Each row is a point on a landscape with many peaks, with its height.
From any point a climber steps to the highest of the 4 points nearest to it. It stops when none of these is higher. Distance is the straight distance between rows; heights are no part of it.
z_493: -8 16 -4 4 -2 -19 -32 -7 -19 -8 -17 -4 -1 -5 4 28 7 -13 3 1 -2  (h 327)
z_902: 21 13 5 15 0 -24 6 -9 -2 -9 -6 13 5 -6 9 1 9 8 -5 2 7  (h 254)
z_738: -11 -13 2 -13 0 38 8 28 5 17 5 -13 -3 0 -10 -4 -13 -14 -4 -1 -10  (h 160)
z_276: 12 -22 13 -8 -2 36 32 14 23 19 21 -15 5 3 -13 -31 -15 2 -7 6 -2  (h 278)
z_681: 26 -16 6 20 17 -14 47 -9 33 24 9 19 9 -10 -7 -26 -12 22 3 2 13  (h 332)
z_237: -11 16 -6 6 3 -23 -21 -3 -17 -10 -12 7 -1 1 12 26 8 -12 11 -3 2  (h 362)
z_123: 35 -22 6 8 9 5 55 -5 50 28 23 10 8 -2 -6 -40 -20 12 -2 0 7  (h 373)
z_830: -4 21 -20 15 13 -43 -27 -35 -27 -10 -30 20 3 1 24 31 16 12 11 -2 11  (h 298)
z_651: -7 19 -13 8 5 -29 -26 -22 -25 -8 -11 8 1 -3 16 28 9 -4 13 -3 7  (h 455)
z_811: 15 3 1 11 0 -17 14 -6 8 -3 -8 18 8 -10 6 -8 4 13 0 0 6  (h 182)
z_494: 45 -9 0 22 15 -6 59 -9 52 35 8 15 14 -18 -4 -34 -16 21 -1 -2 11  (h 348)
z_930: -29 14 4 -13 -4 -3 -40 -4 -32 -16 4 -19 -13 4 -6 31 13 -17 4 1 -13  (h 482)
z_425: -22 15 1 -11 -7 -2 -37 2 -24 -16 -2 -16 -11 0 0 16 11 -10 0 0 -10  (h 391)
z_910: -44 19 6 -19 -10 15 -57 9 -51 -26 -17 -25 -20 7 -14 43 14 -29 -6 8 -5  (h 251)
z_140: 31 -14 4 22 17 -3 51 -17 48 29 10 15 9 -14 -4 -26 -8 21 2 -2 9  (h 325)
z_882: -36 13 -2 -16 -12 -8 -58 9 -48 -31 -19 -15 -23 14 -9 43 18 -20 3 -1 -8  (h 250)
z_648: -4 -19 6 -28 -7 63 17 37 20 12 17 -30 -1 7 -13 -33 -23 -17 -13 1 -12  (h 360)
z_644: 9 14 4 4 6 -15 -5 -11 -4 -9 -3 5 2 -6 12 3 12 6 3 1 3  (h 350)
z_282: 31 -2 4 20 16 -28 35 -14 29 9 6 24 9 -10 7 -19 1 29 0 -2 12  (h 205)
z_29: 14 -10 10 -1 6 15 30 3 17 15 8 -2 4 -10 -11 -19 -7 6 -4 2 4  (h 312)
z_822: 11 -26 4 -16 -4 43 35 25 31 16 33 -15 8 9 -8 -46 -21 0 -7 5 2  (h 173)
z_228: 22 10 -4 23 7 -46 9 -25 3 -9 -10 22 7 -2 20 11 6 14 8 2 15  (h 158)
z_650: 18 -12 3 17 2 -5 37 7 26 13 12 12 7 -2 -6 -12 -12 12 -4 -3 6  (h 367)
z_499: 17 -17 10 2 3 8 34 5 31 18 7 0 5 -2 -11 -23 -13 7 -7 1 9  (h 627)
z_166: -9 -3 6 -6 -3 10 6 11 2 8 3 3 6 1 4 -2 -4 0 2 -6 -6  (h 76)
z_921: -14 -20 5 -33 -13 60 -2 30 6 5 26 -38 -1 11 -18 -20 -16 -23 -3 4 -19  (h 213)
z_713: -8 5 2 -3 -9 2 -4 10 -3 -9 1 3 6 0 10 -1 8 -2 7 -5 -9  (h 94)
z_672: 17 -4 2 15 1 -15 21 5 13 -5 0 21 3 -4 6 -12 -2 13 0 -3 10  (h 190)
z_146: -1 11 2 4 -6 -16 -14 -7 -12 -8 -5 1 -2 -4 17 14 12 -6 6 -6 0  (h 352)
z_156: 20 5 1 17 2 -33 20 -12 15 -4 -1 25 3 -7 12 -9 9 13 4 0 14  (h 118)
z_14: -41 18 6 -22 -17 11 -55 16 -43 -24 -12 -24 -24 3 -9 38 17 -21 -3 0 -11  (h 336)
z_885: 21 20 -5 22 5 -46 -5 -24 -10 -8 -22 21 5 -7 12 17 4 8 5 11 18  (h 290)
z_944: 43 -21 7 11 16 7 57 -8 56 27 23 12 14 -6 2 -44 -17 19 -8 1 9  (h 363)
z_129: -13 15 4 -5 -7 -3 -30 1 -13 -12 -10 -9 -7 -7 0 12 9 -10 0 1 -11  (h 722)
z_980: 1 -14 3 -5 1 22 20 15 1 11 9 0 7 -3 -4 -4 -13 3 2 0 -4  (h 10)
z_678: 30 -28 7 11 4 8 48 -4 49 23 24 4 11 1 -2 -45 -23 15 -1 -5 5  (h 354)
z_679: 7 3 0 -3 1 2 12 -1 -3 0 6 9 4 -7 4 -10 4 14 -2 -4 5  (h 90)
z_461: -6 -21 4 -35 -9 64 5 33 11 13 26 -40 -3 10 -18 -28 -16 -22 -12 2 -17  (h 277)
z_640: 23 8 -4 22 4 -50 18 -24 7 -7 -4 21 7 -3 16 4 11 13 11 5 14  (h 121)
z_48: 18 -5 4 16 2 -7 24 3 20 4 2 18 1 -1 0 -14 3 18 0 2 9  (h 242)
z_582: -21 17 -5 -8 -3 -10 -41 -7 -31 -20 -13 -14 -11 -4 4 24 12 -13 5 -4 -6  (h 396)
z_355: -42 9 9 -23 -19 23 -50 20 -43 -23 -5 -30 -22 2 -9 29 17 -25 -8 1 -10  (h 334)
z_418: 2 19 -8 14 3 -29 -19 -25 -22 -7 -8 11 2 2 16 17 6 0 7 3 8  (h 592)
z_964: -28 2 9 -15 -5 19 -25 10 -16 -9 10 -14 -10 2 -13 5 10 -14 1 -7 -23  (h 19)
z_627: 22 -8 4 23 6 -24 33 -7 20 4 6 23 7 -5 5 -11 5 24 3 0 9  (h 168)
z_597: -24 3 8 -13 -4 18 -26 11 -18 -9 10 -13 -4 0 -6 3 12 -10 -2 -11 -18  (h 55)
z_406: -31 -12 7 -24 0 46 -8 18 -9 4 17 -27 -8 2 -20 -7 -10 -9 -4 2 -23  (h 159)
z_809: 4 -17 9 -9 -3 32 35 6 20 10 17 -3 2 -5 -12 -20 -19 0 -8 3 1  (h 192)
z_22: -11 -13 9 -22 -9 46 10 26 10 15 8 -24 0 1 -11 -17 -17 -18 -10 8 -15  (h 161)
z_501: -26 -23 6 -27 -8 54 -12 29 0 7 24 -38 -7 11 -20 -5 -14 -27 3 2 -21  (h 144)
z_55: 18 9 -7 25 8 -48 3 -27 -2 -5 -25 28 5 0 14 19 6 11 9 8 21  (h 220)
z_519: -33 10 9 -18 -17 2 -42 11 -32 -21 0 -25 -18 9 -9 27 19 -22 -4 -5 -15  (h 407)
z_7: -18 12 2 -14 -9 6 -31 -2 -20 -13 0 -15 -8 -5 -2 7 15 -10 -1 -6 -16  (h 300)
z_32: -11 6 3 -12 -10 11 -19 18 -6 -8 -3 -5 -2 -8 -2 7 11 -6 -3 -9 -14  (h 228)
z_340: 11 17 -6 12 5 -31 -5 -24 -15 -6 -13 8 2 -5 14 16 8 3 4 5 14  (h 432)
z_268: -32 1 6 -24 -20 19 -43 19 -19 -22 1 -20 -16 9 -12 14 9 -20 1 -8 -21  (h 222)
z_875: -8 -21 2 -35 -1 73 6 49 24 12 27 -34 1 9 -14 -44 -21 -21 -11 3 -9  (h 376)
z_779: -26 -9 4 -14 0 36 -3 22 -8 4 6 -16 -2 -1 -13 -5 -1 -8 -8 -5 -16  (h 145)
z_912: 19 11 -4 19 0 -39 3 -19 1 -7 -12 13 1 -1 14 8 10 6 1 1 14  (h 273)
z_697: -25 14 -3 -1 5 -13 -48 -13 -35 -17 -16 -9 -11 6 -1 33 10 -13 4 -3 -10  (h 339)
z_186: -15 22 -25 10 4 -42 -42 -35 -29 -13 -29 21 2 8 21 29 13 9 5 -5 3  (h 216)
z_590: 11 19 -12 24 10 -50 -13 -27 -17 -12 -27 28 -3 -3 18 26 7 15 3 4 22  (h 214)
z_581: -7 15 0 -3 -10 -7 -27 2 -9 -13 -11 -5 3 -5 12 23 8 -12 -3 -4 -8  (h 422)
z_370: 13 -11 3 10 7 6 27 6 19 7 1 12 2 -8 -11 -13 -5 14 -6 7 8  (h 320)
z_381: 3 -22 4 -27 -5 58 23 48 30 15 32 -23 7 14 -13 -41 -34 -14 -11 2 -1  (h 517)
z_860: 15 11 -16 32 9 -61 -1 -35 -8 -9 -26 33 8 2 18 22 10 22 12 5 25  (h 165)
z_200: 5 17 -23 22 6 -48 -17 -42 -22 -16 -40 27 2 -1 20 33 15 19 4 0 16  (h 237)
z_666: 32 -5 2 27 19 -20 40 -11 32 20 7 25 10 -13 0 -24 -3 26 6 0 12  (h 262)
z_994: 23 -22 7 -4 -3 29 44 15 35 17 21 -14 2 3 -10 -43 -22 5 -16 5 3  (h 314)
z_384: -2 -17 9 -9 -7 24 16 19 10 14 20 -6 5 2 -10 -6 -18 -8 0 1 -3  (h 97)
z_171: 32 -20 5 12 18 -3 50 -8 46 32 17 9 16 -8 -3 -38 -12 21 4 4 7  (h 355)
z_736: 3 18 -25 18 11 -46 -16 -32 -30 -11 -28 23 0 -2 18 28 13 14 1 0 14  (h 288)
z_431: 7 -19 10 -26 -13 50 20 31 23 12 22 -19 4 10 -8 -34 -23 -9 -4 1 -8  (h 349)
z_353: 25 -18 7 17 2 0 45 -5 40 24 19 10 6 0 -5 -25 -14 14 3 2 12  (h 425)
z_108: -42 -14 9 -26 -11 48 -23 33 -14 -1 11 -27 -12 15 -25 1 -2 -18 -2 -1 -24  (h 66)
z_859: 1 22 -25 15 10 -47 -23 -46 -29 -14 -38 33 -1 0 22 32 20 19 4 -4 9  (h 221)
z_447: -7 23 -16 15 16 -39 -20 -32 -24 -10 -20 17 3 2 17 31 12 11 7 3 12  (h 382)
z_730: 23 -22 8 -12 0 35 35 19 33 21 23 -13 7 0 -12 -39 -21 -2 -11 8 2  (h 297)
z_551: -17 -13 1 -27 -1 45 -2 25 2 15 14 -27 -6 -2 -22 -12 -11 -16 -6 5 -14  (h 177)
z_325: 32 -11 -1 27 15 -15 56 -8 41 26 9 14 15 -16 -1 -29 -7 20 -2 2 10  (h 321)
z_194: 1 -17 12 -19 -13 40 21 26 18 18 20 -15 6 7 -7 -20 -20 -12 -4 -2 -9  (h 240)
z_357: 1 -15 4 -18 -6 38 18 24 12 14 16 -12 4 6 -11 -17 -21 -14 -3 0 -4  (h 180)
z_459: -42 13 -5 -11 -11 -7 -58 5 -48 -24 -20 -15 -14 20 -3 41 13 -18 1 -3 -5  (h 272)
z_373: 24 8 -6 33 6 -58 10 -36 -2 -7 -14 27 3 1 19 16 7 16 11 9 24  (h 141)
z_552: 11 19 -16 25 3 -54 -13 -37 -19 -19 -35 38 4 1 22 31 10 21 9 2 21  (h 206)
z_428: -16 18 -17 11 5 -35 -38 -14 -28 -15 -24 11 -10 11 7 34 11 -4 5 -12 2  (h 215)
z_300: -11 8 -1 -5 -7 0 -21 2 -11 -12 -7 -3 -6 -7 4 11 6 -12 -5 -6 -8  (h 427)
z_974: 9 22 -25 24 7 -57 -21 -44 -18 -18 -44 37 2 2 24 36 16 20 1 -3 22  (h 204)
z_526: -11 -9 1 -8 -6 25 5 24 4 8 -1 -3 4 -2 -2 -3 -6 -8 -1 -6 -14  (h 142)
z_512: 31 7 -2 27 13 -36 21 -24 18 -3 -1 21 5 -9 14 -9 13 23 9 2 10  (h 98)
z_533: -17 -15 8 -30 -6 59 -1 26 2 12 23 -35 -6 3 -21 -17 -12 -21 0 4 -22  (h 207)
z_716: -35 17 -4 -9 0 -10 -50 -10 -47 -21 -7 -12 -15 14 -5 36 16 -9 11 0 -3  (h 374)
z_60: 24 -20 8 -6 -2 29 33 10 31 18 12 -7 3 -3 -14 -35 -15 0 -13 4 3  (h 444)
z_775: -17 22 -15 4 3 -23 -48 -14 -27 -18 -27 2 -7 2 2 30 12 -5 1 -2 -6  (h 271)
z_709: 7 13 -4 4 1 -23 -10 -18 -19 -7 -4 7 5 -5 11 9 8 1 1 0 4  (h 445)
z_840: -39 -8 6 -22 -19 30 -30 22 -19 -15 12 -16 -16 12 -12 4 12 -17 1 -8 -24  (h 25)
z_244: -13 -3 2 -6 -10 17 5 19 3 2 -1 2 1 0 0 1 -1 -3 -1 -3 -7  (h 117)

Where does a climber stop that starts at each point below?
z_811: z_418
z_325: z_353
z_552: z_418

Call two points neighbours if one is among the 4 nearest of the other. Go from one point of each pair to the other, from neighbour to neighbour, staying as high as possible. Name the lowest point that can't be avoided.
z_353 and z_930: z_811
z_353 and z_499: z_650
z_381 and z_129: z_822
